Each row is a point on a landscape with many peaks, with its height.
From any point a climber steps to the highest of the 5 points nearest to it. It stops when none of these is higher. Distance is the straight distance between rows; heights are no part of it.
q408 h=55.7: [ -8 -29 -17  22 -18  -2 -26  -4  14  -7 -21]
q588 h=61.5: [-20 -18  61   4 -47  16 -40 -31  28  16 -18]
q637 h=84.7: [-10  17  34  -3 -39  38  -1   5   3   8   6]
q658 h=15.3: [ 43  -3 -14 -30  90 -38  56   4 -45  16   8]
q183 h=46.4: [ -7 -17 -34   1   1  -9 -28   1  15 -20  -6]
q142 h=28.9: [-11  -6 -24   5   2   2  -9  11   4 -12  -7]
q184 h=52.1: [-20 -10  88 -15 -43  18 -20 -38  14  19 -29]
q693 h=71.1: [-30  23  21 -13 -13  33   1   2  10 -15  13]
q741 h=71.0: [-33 -15 -10  13  -7 -23 -43 -22  46 -19   3]
q223 h=3.2: [  6   1 -21  26 -15  17   6  21 -10   5  -3]
q214 h=26.7: [ 26 -32 -35 -11  39 -29   8  -2 -14 -11 -26]
q195 h=73.0: [ 19  20 -36   5  26  -9  30  27 -18  -8  23]
q846 h=21.0: [ 37  -1 -36 -10  53 -22  41  12 -41  11   4]
q462 h=5.7: [-15   5  -8  10 -12  11 -14  14   4  -9   3]
q337 h=60.6: [-25  -4  40  -5 -26  19 -17  -8  18   0  -1]
q737 h=22.9: [ 13 -18 -38  -2  29 -24   4   7 -15  -8 -14]
q550 h=21.3: [  4 -10 -44  -7  50 -17   9   8 -11 -17 -10]
q234 h=45.1: [  4 -31 -27   9   2 -18 -25  -4   5 -11 -18]
q22 h=75.5: [-24  27  56 -25 -20  33  10  -3  -1  -6   8]
q314 h=26.2: [ 46  33 -35  26   7 -11  47  25 -22  15  34]
q790 h=7.8: [  9  -7 -32  14   3   0  -2  15  -5  -8  -9]
q579 h=34.1: [ 18 -27 -31  11  12 -17   6   6 -13  -2 -24]
q904 h=53.3: [-29  -1  87 -46 -24  13  -3 -36   1   9 -24]
q164 h=80.6: [ 31  60 -35  20  13  -5  48  23 -15   9  50]
q570 h=80.5: [-21  -1  72 -24 -42  27 -11 -21   2  12 -16]
q976 h=67.1: [-24 -22  24  29 -33 -28 -65 -46  44  -1   0]
q140 h=67.7: [-36  -8   4   0 -16   2 -40 -13  31 -23  -4]
q816 h=59.0: [  7  53 -15  15   3  16  33  25 -13  -2  39]
q562 h=31.7: [-15  -8  17  13 -36  22 -21   4  18   7 -12]
q378 h=41.1: [ 38   2 -42  10  29  -9  29  26 -29  12   4]
q376 h=64.9: [-37 -21  51   2 -36   2 -45 -31  40   5 -12]
q596 h=66.9: [-12  41   7 -16  -8  34  16  15  -3  -7  36]
q567 h=24.0: [ 25 -55 -30   3  28 -34 -10 -11 -14  -3 -34]
q134 h=25.4: [ 47  18 -36  11  24 -16  49  27 -38  22  14]
q392 h=16.7: [ 27  -9 -40 -10  40 -28  23   9 -25  -9  -2]
q498 h=65.6: [ -2 -39  -9  34 -21 -33 -56 -35  39  -3 -14]
q312 h=23.8: [ 21 -17 -35 -22  61 -32  19  -5 -18  -6 -20]
q435 h=43.1: [ -4  30  11   2 -20  26  24  26  -9   4  27]
q468 h=63.8: [ -1  34 -23   6  14  17  24  22  -9  -6  33]
q627 h=19.3: [ 49 -26 -25 -26  52 -29  40   6 -37  16 -15]
q302 h=68.3: [-29  14  44 -16 -29  33  -9  -3   9   1   0]
q109 h=26.0: [  2  20 -21  11  -6  13  22  23 -13   4  16]
q274 h=52.5: [-36  13  78 -53 -21  25   3 -36   7   2 -10]
q937 h=67.4: [-21 -14   7  11 -19  -5 -43 -14  35  -8 -11]
q285 h=72.8: [-37  17  50 -27 -20  31 -17 -12  19 -12   8]
q50 h=65.4: [-16 -20  41  26 -41 -13 -62 -38  48  14 -11]
q854 h=15.8: [ 45  28 -39   5  61 -29  51  21 -35  13  30]
q630 h=74.8: [  7  14   1  14 -27  31   9  26  -5  11  10]

Write out the way that a climber takes from each point below.
q109 => q630 q637
q183 => q408 q937 q741
q435 => q630 q637
q223 => q630 q637
q846 => q378 q195
q596 => q693 q637
